Points, in no order, along strands that fork and pass close to each other.
Two points are linked if the straight distance between their rows is under 41.5. Some points are linked to none.
pilun: [ -1  -5  16  -4 -13  -7 -13   7  12  -2  -7   0  -3  -2 -10   2   3 -17
 -11   8  -2 -14  -5 -11   9  10  -2   2   7  -5  14  -7   2  10  -6   0
   5   9   1   9  -5   8  16   1   2  -2  -4   7  15  -3   1   9  -1   6
   2 -17   6]
givum: [  1   3  17  -9  22  23  -2  10  -9  14   2   1 -15   5  -6   6  -8   5
  -8  -2   1 -15  -6   2  -7  -6   9 -13 -10   7  19  -1  -9  -6  -3   0
   5  -2  13 -16  -2   5   1  -3 -23  -3   4   1 -16   6   7   4   3   6
   3  -7  -3]
gupur: [ -3  -4   5  13  -4 -16   1  -6  12 -13  -5   3  15  -9  -5   5   5  -5
  -2  10   4  13   6  -6   0   8 -12  -1   8   0 -12  13  -3  15  -3  -2
  -6  -6 -23  22   0  -6  -4   3   5 -16  12  -5   1  -7  19  -8  -1   2
   4   8 -10]
nif: [ -4   2 -10   8  14   9   6 -11  -9   3  16   3  19   4  12  -7  -4  16
  16  -5  -2  -4   4   2  -3  -4   0  -9 -14   7 -20  -1  -3 -10   6  -5
  -8   0   8  -8   0  -5 -17  -2  -6  13  -9  -8 -20   2 -14  -3   5  -9
 -10   6 -12]
Sesa: [-10   0  -6  11  21  12   4 -14 -12   3  24   4  23   7   6  -7   1  18
  19   1  -6  -7   5   4  -8   1  -1 -12 -19  12 -16  -4  -2  -8   8  -8
 -12  -1   8 -10  -1 -10 -17  -5 -13  10  -2 -10 -20   4 -12  -1  -1 -11
 -13   1 -19]
badav: [  4   5   8  -8  24  30   2  13  -9  14   5   1 -14   5   1   3  -8   9
  -4  -5   2 -13  -6   4  -8 -15   9 -14 -14   9  16  -5  -8 -17   3  -1
   8  -5  14 -20   0   8   1  -5 -25   3   2  -2 -15   7  -3   4   3   5
   6  -2   1]
Fub: [ -2   4  -9  -8 -10 -11  -7 -11   1  -2  -3  -4   8  -3  -3   0  -2  -7
   2  -3   2   0  -1  -9   7   3  -1   6   8 -12   2  -1   8   7  -1   6
  -3  10  -3   5   3  -2   5  -1  12  -2  -6   7   4  -3   4   2  -4  -4
  -5   9  12]
bezut: [  9  -5  -2   8  12   2  16  10   4   8  -1   0 -19   1  22   1 -12  12
   4  -5  13  13  -2  22 -14 -26   7   2   6   2 -16   9 -20 -16   3  -3
   3 -18  -2  -5   1   1 -19   4  -8  17   2  -5 -17   5  -3  -9  10  -6
  -1   2  -8]
luf: [ -9  15  -7 -14   5  -3 -13 -11 -20   8  -3   1  20   7 -10   0  -2  -4
   2  -8   0 -16  -6 -17  10   9  -3   7   0 -21  18  -3   0  15  -2  11
 -11   9  10   4  -3  -9  -5  -2   7  -8  -2   1  -2   4  12  16 -21 -13
  -4   5  -3]
gine: [  6   3 -11   4  23  31   8  14  -7   0  10   8  -5   6  10  -5   5   8
  10  -2  -5  -2   6  15  -3 -12   1 -10 -14  23   1  -6  -7 -29  11  -4
  10  -9  11 -21   4   4  -7  -2 -27   4   8 -17   1  10 -19   1   2   1
   5  -8  -4]
Vil: [  2   8 -17   5   4  17  13  -2  -7  -4  15   2  10   4  17  -9  14  11
  14  -8 -11  -4   4   7   4  -2   0 -10 -17  13 -13 -10  12 -20  12  -2
   4   5  18 -17   1  -1  -5   0  -2  14  -8 -11   1   3 -28  -8   2  -2
  -5  -4   3]
dakel: [  7   2  -1   1  23  20   8   7  -5  14   9   2  -7   4  12   1 -13  16
   7  -6   7  -5  -3  13  -8 -21   6  -9 -10   9   0   0 -14 -20   4  -6
   1 -11   9 -15   3   3 -11  -1 -20  12   2  -5 -20   9  -8   0   9  -7
  -3  -1 -11]
bora: [-11   3  -8   6  20  24   7 -12 -13   4  26   3  20   6   4  -7   8  18
  18   0 -11 -14   2   4  -7   0   0 -13 -25  15  -8 -13   7 -13   9  -8
  -7   5  16 -17  -2  -9  -8  -5 -14  10  -2  -7 -15   6 -15  -1  -4  -8
 -13  -5 -10]
pidap: [ -1   7   4 -10  21  30   3   2 -14  21  14   0  -2   4   1  -2 -10  15
   4  -9   3 -19  -6   1  -9 -15  10 -12 -18   4  12  -9  -4 -13   2   0
   1  -2  20 -22   0   5  -1 -11 -19   9   1   2 -23   8  -2   7   1  -3
  -1   4  -4]
tuda: [ -2  -2   2  -7 -23 -10 -12   9  14   1  -1  -2  -9  -2 -13  -5   2 -13
 -12   2   5 -10 -13 -11   7   6   3   6  14 -15  14 -16   9   5   8   4
  14  13   9  -1  -5  18  25  -7   6  12 -10   8  22 -10  -7   8  -6   5
  -2  -8  21]
Suv: [  4  -2  -2   3  10  -1  11   0  -3  12   1  -4 -12   1  21  -1 -18  16
   6 -11  13   8  -2  14 -13 -23   7   1   1   0 -17   9 -16 -11  -1  -1
   2 -12   0  -5  -2   1 -17   0  -3  19  -5  -1 -23   2  -1  -5  11  -9
  -3   9  -7]
zesem: [ -3   2  -4  -4  -4 -21 -13  -7  -7   0 -15  -6  -2   9  -4  -3  -6  -1
   0  -5   5   9  -4  -8   1   6  -4  11   5 -15   4   2   0  18 -11   3
  -5   6 -18  19  -6 -11   0  -1  21 -12   8   6   0  -2  29   9 -10  -4
   9  14  -6]
senin: [  1   6  -4  -7  -4  11  -2   2  -2   2   6   1   8  -2   0  -4   3  -1
  -5  -3  -2 -16  -3 -10  10   1   2  -6  -4  -3   9  -4   8  -2   6   7
   6  10  17 -13   2   5  10  -2  -3   5 -14   1   3  -2 -14   1  -4   1
  -4  -2  16]
luvu: [ -2   6  -3  -2  11  -6  -5 -10 -12   3  -1  -3   9   6   1   2 -13   8
   2  -9   5  -2   3  -7   1  -2  -1   2  -2  -7  -5  11 -10  11  -8   3
  -8   1  -4   5  -4  -5 -11   0   0  -5  -2   3 -15   1  16   1  -2  -7
  -1  12 -14]
fut: [ -4  -6  -4  -3 -30 -14  -7   3  20  -4   0   0  -4  -6 -15  -2   8 -15
  -7   8   1   5  -4  -4   5   5   2   8  16 -11   9 -13  14   1  11  -4
   8  12   1   2   2  15  25  -8   9  10  -5   8  30 -11 -14   6  -1   2
  -5  -7  16]
Kor: [  3  -5  20  -1   7   9  -2  15   5  -1  -5   5  -9   1  -8   8   2 -12
 -12   9  -3 -10  -2  -2   6   9  -1  -8  -5  11  13  -1  -7   4  -5  -3
   5  -2   3  -3  -2   5   9   4 -18 -10   4  -1   5   0  -2   0   3  12
   6 -20  -2]
Fip: [  3   1   0  -8 -11   3  -2   8   6  -1   0   0  -5   0  -3  -1   2  -7
 -11   1   0 -10  -4  -8   8   1   2  -3   1  -3  11  -6   7  -2   5   6
  11   9  12  -9  -1  12  17  -2  -3   4 -11   4  10  -6 -14   0  -1   6
   2  -6  17]
Rov: [  4   3   2  -4   6   0  -2  -5  -7   4  -1  -4   2   1   2   5  -8   4
   0  -5   2  -5   2  -5   2  -3   1   1  -3  -4   1   8  -7   6  -9   3
  -4   0   1  -1  -1  -1  -4   3  -2  -3  -5   4 -12   3   8  -2   5  -3
  -2   5  -4]
Kot: [  3  -1   5  -8 -15   0  -8  15   9   2   0  -4 -19   1  -6  -3  -2  -8
 -17  -2   5 -11 -13 -11   3   1   6   1   6  -6  15 -12   6   1   7   9
  17   8  15  -8  -7  19  24  -4   1  12 -11   5  14  -7 -10   2  -4  10
   7  -5  22]
Zigu: [  4  -5  27   1   2  -7 -11   6  -1   3 -13  -4 -13   2  -5   4  -4  -8
  -9   4  -3  -8  -5  -7   1  13  -1   6   6   0  12   3  -5  19 -20  -3
  -1  -2  -9  14  -5  -5   4   6   4 -14   5   6   0   5  20   7   2   7
   6 -12 -10]
pokal: [ -7   0   4   0 -18 -19 -14  -7  13 -10  -7   5  15  -8 -12   6  10 -19
   1  12   0  -5   0  -9   8  12  -9   4  10 -14   7  -3   6  10  -2  -2
  -5  11 -11  17   2  -1   8  -1  12  -8   2   5  18  -5   3  10  -9   2
   0  -6   2]
Nad: [ -4 -14  -4   3 -23 -14  10   2  14 -12  -5  -2  -5 -14 -13   3   6  -7
  -6  10  -4  36   7   9 -10   0   7   6  13   8 -17   6  11  -3  12  -7
  -8 -13 -16  17   5   1   6   2  13  -4  10   4  15  -6  -4 -11   7   0
   2   7   4]
Vuk: [ -2 -13   9   4 -13 -17  -3   0   9  -8 -12  -8  -8  -9  -8  -2  -4  -1
  -4   5   1  23   0   3 -13   6   2   9  12   3  -7   6   3  13  -5  -6
  -3  -8 -26  22  -3  -8   4   3  16 -11  11   8   5  -5  23  -4   4   2
   6   9  -3]
Fulub: [-12   7  14  -1   6  -6 -15  -7  -6   1  -6   6  20   4 -19  13   8 -13
  -5   9   0 -14   3 -12   8  23  -9   3  -1  -7  12   5  -6  18  -7   1
 -16   6  -4  14  -4 -10  -8   3  -1 -22  12  -2   2   3  17  17 -16  -1
   3 -10 -16]
bar: [  3  -7  24  -2  -2   2  -7  16   8   1  -9   1 -13   2  -9   4   2 -15
 -16   7  -3 -14  -6  -6   6   9   0  -3   0   5  15  -5  -2   9  -6   1
   8   2   3   3  -6   9  16   2  -8  -5  -1   4   9   0   0   5   2  13
   7 -21   2]
rabu: [  6  -1   6  -6  -5  -5  -1  -1   0   2  -7  -9 -11   0   2   4  -8  -1
  -4  -3   2   1  -1  -3  -1  -3   4   6   4  -3   2   5   0   7 -11   3
   3   0  -4   3  -1   1   3   3   7  -1  -4   9  -4   2  10  -3   6   0
   0   4   6]
mer: [ -3 -11   2  -5 -21 -18  -7  -2   9  -6 -12  -9  -9  -9 -15   0  -3  -7
  -3   5  -1  21  -2   0 -10   4   8  12  15   0  -1  -3  11   9   0  -6
  -6   0 -20  18  -2  -3  13   0  22  -5   6  12  13  -5  11   4   3  -2
   3   9   8]
pedu: [ -6  -4  13   2 -16 -12 -17   1  14  -5  -8   7  13  -4 -15   5  11 -22
  -6  13  -1 -17  -2 -11  12  14  -8   2   8 -13  14  -8   2  13  -2  -4
   0  12  -3  15  -2   6  13   0   4  -4  -1   5  22  -4  -1  15  -7   6
  -1 -18   1]
lun: [ -7  13 -22  -5  -1  -6  -6 -22 -12   0   5   1  26  -3   4  -9  -1   2
  11 -13   0  -9  -4 -12   9   4  -5   3   3 -16  -3  -4  11   6   6   9
  -9  13   7   1   3 -10  -6  -3  13   2 -10  -1  -4  -2   0   5 -13 -11
 -11  16   6]
Gikup: [  9  -2   2   3  16  20   7  24   2  -8  -4  10 -19   4   1   2   7  -9
  -5   5  -1   0   6  11   3  -1  -2  -7  -5  23  11  -3 -11 -17   6  -1
  15 -12   5 -16   5   9   4   2 -32  -9  11 -14  16   4 -14  -5   2  13
  14 -15  -1]
zel: [ -4   4  15 -13   4   8 -13   3 -10   9  -3  -1   1   4 -13   2   0  -8
 -12  -1  -1 -23  -6 -15   8   7   4  -2  -1  -7  22  -5   0  10  -5  10
   2  10  16  -3  -5   4   8  -1  -6  -3  -4   4  -2   1   7  13  -7   2
   1  -8   3]
von: [  3  -7   6   2   0 -12  -3  -2  -9   4 -11  -9 -24   3   3  -5 -16  14
  -3  -8   7  12  -5   6 -17  -5   6  13   9  -5  -1  10  -6  10 -17   1
   2  -6 -17   9  -3  -8  -5   3  15  -2   0   9  -9  -3  30   0   7   1
   5  14  -7]
rizu: [  4  -7  10   6  -8  -5   6   8  15 -11  -4   5   1  -5  -4   8   7 -13
  -5  16  -5   2   7   2   8  10  -8  -2   2   7   0   4  -1   3  -3  -5
   0  -6  -8   5   4   2   8   7  -6 -11   5  -1  13  -1  -7 -11   5   9
   3 -14   0]
lam: [  7  -3  12   0  14  17   5  20   3  -2  -5   6 -15   2  -2   7   2  -8
  -9   6  -1  -4   0   6   2   3   1 -10  -7  16  13  -1 -10  -6  -1  -3
  10  -7   5 -10   1   7   5   4 -26  -9   6  -6   6   3  -8  -5   4  12
   9 -18  -1]
fot: [ -5  -6  -4   2 -29 -14  -4   0  22 -10   1   5   4  -8 -12   1  13 -16
  -6  15  -5   4   2   0   7   8  -4   4  11  -8   5  -6  14  -2   9  -8
   3  10  -4   4   3  11  19  -3   8   4  -3   5  30  -9 -17   1  -1   6
  -4 -11  12]
Bek: [  1   1  -4   2  24  27   8   5  -8   9  15   5   2   6   7  -2  -3  14
  10  -1  -2  -6   2  12  -5 -11   2 -12 -18  16  -1  -5  -7 -21   7  -7
   1  -6  10 -19   4   0  -9  -4 -24   6   4 -10 -14   9 -14   0   5  -4
  -4  -5  -7]
filid: [  0   5 -18  13   3   6  14  -8  -3 -10  16   5  16   2  18  -7  21  10
  19  -4 -15   5  10  12   5   2  -4 -11 -12  14 -25  -5  11 -16  14  -6
  -1   4  10 -12   0  -5 -12   4   5  14  -5 -13  -1   1 -29 -14   1  -1
  -7  -5  -2]
tev: [  1   0 -14   2  -9  -3  12  -8   7  -5   6   0   5  -5   7  -2   7   1
   4   0  -5  17  10   7   2  -3  -2   0   0   2 -21   4   9  -8   9   1
  -2   0   1  -3   6   1  -4   0   8   5  -6  -3   2  -3 -18 -11   5   0
  -6   6  11]
neb: [ 12  -8   3   8   5  -2  15  10   5   2  -6  -3 -23  -2  13   5  -9   8
   0  -1   8  18  -1  17 -14 -16   6   4   6   4 -11  11 -15  -6  -2  -2
   4 -17  -7  -1   1  -1 -12   6  -5   6   3   1  -8   4   7 -15  11   1
  -1  -1  -4]
lof: [ -3   5 -14   4  14  27  10  -3 -13   0  21   2  12   5  12  -8  11  14
  15  -5 -11 -10   2   4  -2  -5   2 -13 -25  16  -7 -14  12 -21  12  -4
   1   4  19 -20  -1  -4  -3  -3  -9  12  -5 -10  -5   5 -25  -3  -1  -4
  -7  -6  -2]
gad: [ -5   3 -16  19   2  -2  12 -12   2 -11  13   7  22   0  14  -7  17   9
  16  -1 -11  14  11  10   1   3  -7 -11  -5   8 -34   4   5  -8  12  -7
  -4  -2  -1  -3   1  -5 -16   3   8  11  -5 -16  -7  -5 -20 -16   3  -1
  -7   4  -5]
pudog: [  6  -1   4   3  12  -3   3   0  -9   8   0  -7 -12   2  12   2 -18  15
   3  -9  10   3  -3   7 -11 -17   5   0   3  -1  -6  12 -16   0  -9  -1
   0  -8  -3  -2  -2  -2 -13   2  -5   7  -4   3 -21   3  14  -5  11  -6
  -1   8 -14]
Sor: [ -3  -2  -3  14  -1  -4   3  -3   7 -16   7   7  22  -5  -1   8  18  -4
   5  14  -9   1  10   2   9  13 -12  -9  -1   7  -9  10   1   1   4  -6
  -8   0  -6   2   7  -5  -4   8  -2 -10   2 -11   5  -4 -11 -13   0   6
  -4  -5  -2]
Defo: [ -1  -2  -1 -11 -19 -14 -10  -4   7   1  -6  -9  -7  -4  -8  -1  -3 -10
  -4   0   2   3  -7  -7   2   4   7  10  14 -11   9  -7  11   8  -3   4
   3   9  -4   6   1   3  14  -2  15   3  -3  12  12  -4   5   5  -2  -4
  -2   5  18]
Lef: [ 15  -2 -10   2   3  13  22  18   9  -1  -7   4 -28   2  16  -1   3   4
   1  -4   3  14   7  23  -1 -20   6   7   0  13  -8   1  -7 -22   8   5
  13 -14   8 -12   7  10 -10   2 -12   8   8  -6  10   8 -16  -8   6   7
  10  -4   7]
Fipo: [  9   3 -11   0   2  16  13  11   2  -2   4   3  -6   2  11  -3   6   4
   2  -3  -5   1   8   9   6  -8   0  -5 -10  11  -4  -2   3 -18   8   4
   9  -2  12 -16   5   7   0   0 -10   6  -5  -5   7   2 -24  -6   4   6
   4  -3  10]
nirug: [  6 -10  17   5  -7 -13   0   4   7  -5 -11  -6 -15  -5  -2   1  -6  -1
  -4   5   1  13  -2   3 -11   5   0   9  10   3  -2   7  -3  14 -12  -4
   1 -11 -20  16  -3  -8   2   6   9 -12   8   7   0   1  22  -7   6   6
   4   0  -5]
teg: [ -8  -1  -5   8 -11 -19  -5 -11  13 -14  -6   3  19  -9  -8   4   8  -8
   0  10   1  13   5  -5   2   8 -11   0   8  -6 -11   7   6  10   0  -2
  -9   3 -22  23   3  -4  -2   1  12 -13   9  -2   6  -9  14  -2  -6   0
   3  12  -3]
semar: [ -3  -4   0 -10 -19 -20 -15  -4   3  -1 -11  -9 -10  -2 -11  -3  -4  -9
  -1   0   2   9  -9  -5  -3   7   8  14  16 -11   9 -10  10  12  -6   1
   0   8 -13  12  -3  -4  14  -2  23  -2   3  14  13  -4  14  10  -4  -4
   2   8  13]
katet: [  5  -3   5   4   8  -8  -1  -1 -12   7  -6  -8 -19   4   9   0 -18  15
   0 -11  10   5  -4   5 -14 -12   5   6   6  -5  -3  14 -15   6 -15   0
   1  -7 -10   3  -3  -4 -11   5   4   3  -3   6 -17   1  24  -2   8  -3
   3  11 -14]
buf: [ -3   3  18 -13  15  20  -8   7 -11  13   2   1  -6   5 -13   4  -3  -2
 -13  -1  -1 -20  -4  -7  -1   3   8 -10  -8   2  21  -4  -3   4  -3   8
   2   6  18 -12  -5   5   6  -4 -17  -4   0   3 -11   3   8   9  -3   7
   2  -8   0]
Tifep: [  9   1   5  -8  -5   2   3   3  -2   7  -5 -11 -22   0   5   3 -11   6
  -7  -9   4   1  -7   0  -6 -12  10   5   2  -2   5   1   1   0 -10   7
   9  -2   3  -6  -1   5   3   1   7   7  -6   9  -6   3   7  -4   9   0
   1   5  14]
piza: [-10   0  -4   5 -16 -20 -11 -12  13 -15  -4   4  21 -10 -10   5  11 -14
   2  13  -1   2   4  -7   7  11 -11   0  10 -11  -1   2   9   8   1  -3
  -8   9 -16  20   5  -4   1   1  14 -10   3   1  13  -7   4   3  -9   1
   0   5   1]
migup: [  7   4  -9  -5  -3   8  13   0   0  11   2  -7 -11  -1  16   0  -9  10
   2 -13   5   5  -1   6  -4 -17   8   1  -5   0 -10   0   1 -13   1   6
   4  -4  10 -12   3   6  -5  -4   3  17  -8   2 -11   2 -11  -5   9  -3
  -4  10  13]
lomep: [ -4  -8   3   9 -23 -11  -3   4  24 -14   0  11   8  -6 -12   3  17 -18
  -5  20  -6  -2   5   0  12  13 -11   1   6  -5   5  -2  10   0   5 -11
   2   7  -5   4   3  11  17   1   3  -1   1   0  29  -8 -17  -2  -1  10
   0 -17   4]
tegof: [ -2  10 -12  -3   5  15   4 -12 -16  12  16  -3  15  -1  12 -12  -7  15
  12 -15   2 -15  -5  -9   0  -6   5  -4 -13  -4  -6 -11   8  -8   3   6
  -5   2  21 -13   1  -3  -6  -5   0  16 -13   0 -16   3 -11   0   1 -12
 -10  12   1]
Geto: [  8   3 -10   5  24  28   8  19  -4  -6   4  10 -13   4   7  -2   8   1
   5   1  -2   1   9  15  -2  -6  -1  -8  -6  28   7  -4 -10 -27  12  -1
  14 -12   8 -22   6   8  -4   0 -34  -3  14 -20  12   9 -17   0   0   7
  12 -11  -2]
Kazi: [  7  -9  21  -6 -14  -8  -8   8   6   2 -12  -9 -26  -1  -4  -3  -6  -5
 -11   2  -2  -1 -10  -3  -5   6   5  11   9   0  13  -5   4  11 -15   1
   8  -1  -8   7  -5   3  13   3  13  -2  -2  11   6   0  14   5   5   7
   5  -7   8]
nuzi: [ -5   8   5  -6   2 -11 -14  -8  -7  -1  -9   1  15   4 -10   8   1 -10
  -3   1   0 -10   1 -15   9  12  -7   5   1 -12   9   4  -3  16  -8   4
 -11   6  -5  15  -3  -7  -4   2   7 -15   4   1   1   2  16  11 -12  -4
   3   0 -10]
tek: [ -3  -1   5  11   3 -16  -2  -6   2  -8  -6   1  11  -1  -2   4  -2   1
  -2   2   6  10   4  -7   0   7 -11   1   5  -2 -10  14  -8  18  -8   0
  -6  -3 -21  20  -2  -7  -8   2   3 -16  11  -3  -4  -6  28  -3  -2  -2
   6  10 -17]
luso: [  8 -12   7   7 -10  -6  17  13  18 -10  -5   2 -13  -7   1   7   5 -10
  -3  12  -1  19   9  12   0   2  -3   4   6  10  -7   7  -1  -1   0  -4
   3 -16  -9   5   5   1   4   6  -5  -8  11  -1  13   2  -5 -17   7   8
   4  -9   1]
nirop: [  7  -7  24   7   0 -11  -6   6  -1  -1 -13  -5 -18  -1  -1  -1  -7  -1
  -4   3   1   4  -6  -1  -9  11  -1  10  10   1   6   6  -8  20 -21  -5
   0  -9 -18  16  -5 -10   0   6   8 -16   7   6  -2   4  27   1   5   8
   7  -3 -13]
disi: [ -2   5  -4  -7   8  24   2   2  -9   4  12   3  11   1   1  -5   4   6
   0  -3  -6 -18  -1  -7   3  -1   3 -11 -15   5   9  -9   7  -9   8   5
   3   8  20 -18  -1   1   6  -5 -12   3 -10  -2  -4   1 -15   2  -4   2
  -5  -3   8]
Kunun: [ -3  -1 -16  12  -4  -5  14 -12   6  -7   9   4  12  -3  10  -5  12   5
   9  -1  -6  23  12  11  -3  -1  -4  -4   0   5 -35   6   4  -9  11  -2
  -3  -4  -2   0   4  -1 -13   0   9   8  -5 -11  -4  -7 -17 -15   5   0
  -6   9   3]
nida: [  0  -7   4   8 -14  -6   2   7  17 -14   1  10   9  -4  -7   6  16 -15
  -4  19  -8  -1   9   2  12  13 -11  -3   1   4   2   3   6  -1   1  -8
   1   1  -5   2   6   6  11   5  -3  -7   3  -2  22  -5 -17  -8   1   9
   3 -16   3]
bano: [ -5   5   2 -10  16  31   2   1 -14  13  15   2   7   3  -3  -5  -1  10
   1  -3  -3 -21  -3  -5  -4  -5   6 -12 -18   4  12 -10   3  -9   6   4
   0   4  22 -22  -1   2   4  -9 -17   2  -3   0 -14   4  -8   6  -5   1
  -4   0   3]
Beg: [ -2  -2 -12  -2 -18  -9   7  -7  11  -8   4  -1   5  -8  -1   1  10  -5
  -1   5  -6  13   8   4   4   2  -2   3   6  -2 -10   2  14  -5   9  -1
  -1   6  -1   1   7   3   7  -1  12   2  -5   2  12  -6 -16  -7   3   1
  -6   3  16]
safud: [  2 -13   1   7 -13 -12  16   6  15 -11  -3  -1  -8 -11  -5   5   5  -5
  -3  10   0  32   9  12  -9  -1   1   6  10   7 -18  10   1  -1   7  -3
  -2 -17 -15  13   4  -1   0   4   5  -5  11  -1   8  -3   1 -17   8   3
   1   2   0]
perum: [ -7   9 -18  -3 -10 -13  -9 -19   0  -7   1   1  24  -6  -3  -3   7  -6
   8  -2  -1  -4  -1  -9   8   7  -7   3   9 -17   0  -3  12   7   6   5
  -6  16  -2   7   6  -7  -1  -2  16  -3  -8   1   6  -5  -1   6 -12  -6
  -9  12  12]
kem: [ -4  -6 -12   8 -19 -13   9  -4  15 -16   4   4   8 -10  -4   3  18  -8
   0  14 -10  21  13  10   4   6  -7   0   8   3 -15   7  15  -7  10  -5
  -5  -1  -7   5   9   1   4   2  10  -2   2  -5  17  -7 -19 -11   2   5
  -2   0   8]
mak: [  7   0  -1   4  32  23   6  12  -3  16  10   4 -12   5  13   0 -13  15
   7  -2  10  -2  -6  22 -11 -24   5  -9  -6  13   6   0 -21 -27   9 -11
   2 -16   6 -18   5   2 -13   1 -29  13  12 -10 -20  12  -6   3   8 -10
   0  -6 -16]
ruzug: [ -6   8  -1  -4  -1 -19 -15  -6  -9   0 -16  -1   7  11  -6   2  -2  -7
  -1  -1   4   0  -3 -13   6  11  -8  10   3 -18   9   1  -2  20  -9   4
  -8   6 -16  21  -8 -12  -3   1  18 -18   8   1   3   0  27  15 -17  -4
   9   6 -11]
zir: [  5   0  -9   1   3   2  12  -4  -1   7   2  -4  -5  -1  15  -1 -10  11
   5 -10   7  10   2   9  -6 -17   5   1  -2   0 -19   6  -7 -10   1   2
  -1  -7   2  -5   0   1 -12  -1   1  14  -6   0 -16   2  -7  -8  10  -6
  -5  10   1]
kenaz: [ -1  -2  25  -3  -1 -10 -19   4  -4   5 -14  -3  -7   5 -10   4   1 -13
 -10   3  -3 -14  -6 -12   5  17  -2   7   7  -6  18  -3  -3  21 -18   2
  -4   3  -4  17  -8  -4   5   3   7 -13   6   6   5   5  19  20  -4   5
   7 -15 -10]
rezoz: [ 11   2   0  -7  -2   9  11   8  -1  11  -4 -10 -26   1  14   1 -11  12
  -4 -13   7   1  -9   6  -9 -22  11   3  -2   0   1   2  -2 -10  -5   5
  10  -7   9 -12   0   8  -1  -1   3  14  -5   7  -9   4  -1  -4  11  -1
   1   9  16]
Rulez: [ -6   5   0   6  11 -13  -7  -9 -10  -2  -7   0  12   8  -2   2  -8   6
  -1  -5   7   4   3  -9   2   3  -7   2   0  -8  -5  15 -12  18  -9   1
  -9   0 -15  15  -5  -7 -12   0   3 -13   6  -1  -9  -4  29   4  -7  -7
   5  12 -22]
mipuz: [  1   1 -11   7   6   3  11  -8  -3   4   9   2   9   1  17  -8  -6  13
  13  -9   3   7   5   6  -3 -10   0  -5  -8   2 -26   3  -5 -12   5  -1
  -4  -5   4  -6   0  -1 -16  -2  -1  16 -10  -7 -17   1 -15  -7   8  -6
  -8   9  -5]
babo: [-10  12 -23  -3   4 -14  -7 -19 -14   0  -5   2  24  10   1  -7  -5   5
   6 -13   6   4  -1 -12   8   0 -10   3  -2 -17  -6   4  -2  15   2   8
 -11  10  -8  12  -3  -9 -13  -6  14  -7   0  -2  -7  -5  19  10 -17 -14
   0  21  -9]
Pevem: [  2  -3   3  -6  -7 -16 -10  -4  -8   3 -13 -11 -18   5  -3  -5 -12   4
  -3  -6   3  10  -7  -1  -9   3   6  16   9  -9   5   1   1  14 -17   4
   1   1 -15  12  -4  -9   4   1  23  -5   2  11  -1  -2  27   6   1  -1
   6  13   2]
Ligek: [ -9  16 -17  -9   7   0  -8 -18 -22   8   6   2  26   4  -2  -8  -6   5
   9 -13   0 -15  -5 -17   8   5  -2   6  -3 -18   8  -4   4  10   2  10
 -14   8  13  -2  -2 -11  -9  -3   7  -2  -6   1 -10   3   6  12 -20 -16
  -9  13  -5]
Velag: [ -4  11   2 -14   3   4 -13  -4 -17  11  -1  -3   8   4  -8   0  -4  -3
  -4  -9   0 -19  -6 -16   9   5   4   4   1 -14  19  -3   1  12  -6  12
  -4   8  15  -2  -3  -3   1  -2   2  -3  -5   5  -5   4  10  12 -11  -8
  -3   2   2]

A fork is a point with three links, a tip a point with one. Leave the first point through the second and follow the links. Name the first fork or tip that comes.
lun / perum | kenaz
Fulub / nuzi | Suv
mipuz / nif | kem
kem / Beg | zir
zel / buf | Nad
Suv / pudog | Fulub
lam / Gikup | mak

A fork is a point with three links. Follow the links from the first point to the second and name the forks in between, in order.
zesem / filid | Suv > zir
Sesa / zesem | zir > Suv
migup / tev | zir
zir / zesem | Suv

Follow the links from the first point to the second, and from the first to the third. Name the last point that the two ways share.
nuzi / rabu / nif | zir
gupur / Pevem / gad | zir
zesem / tek / neb | Suv
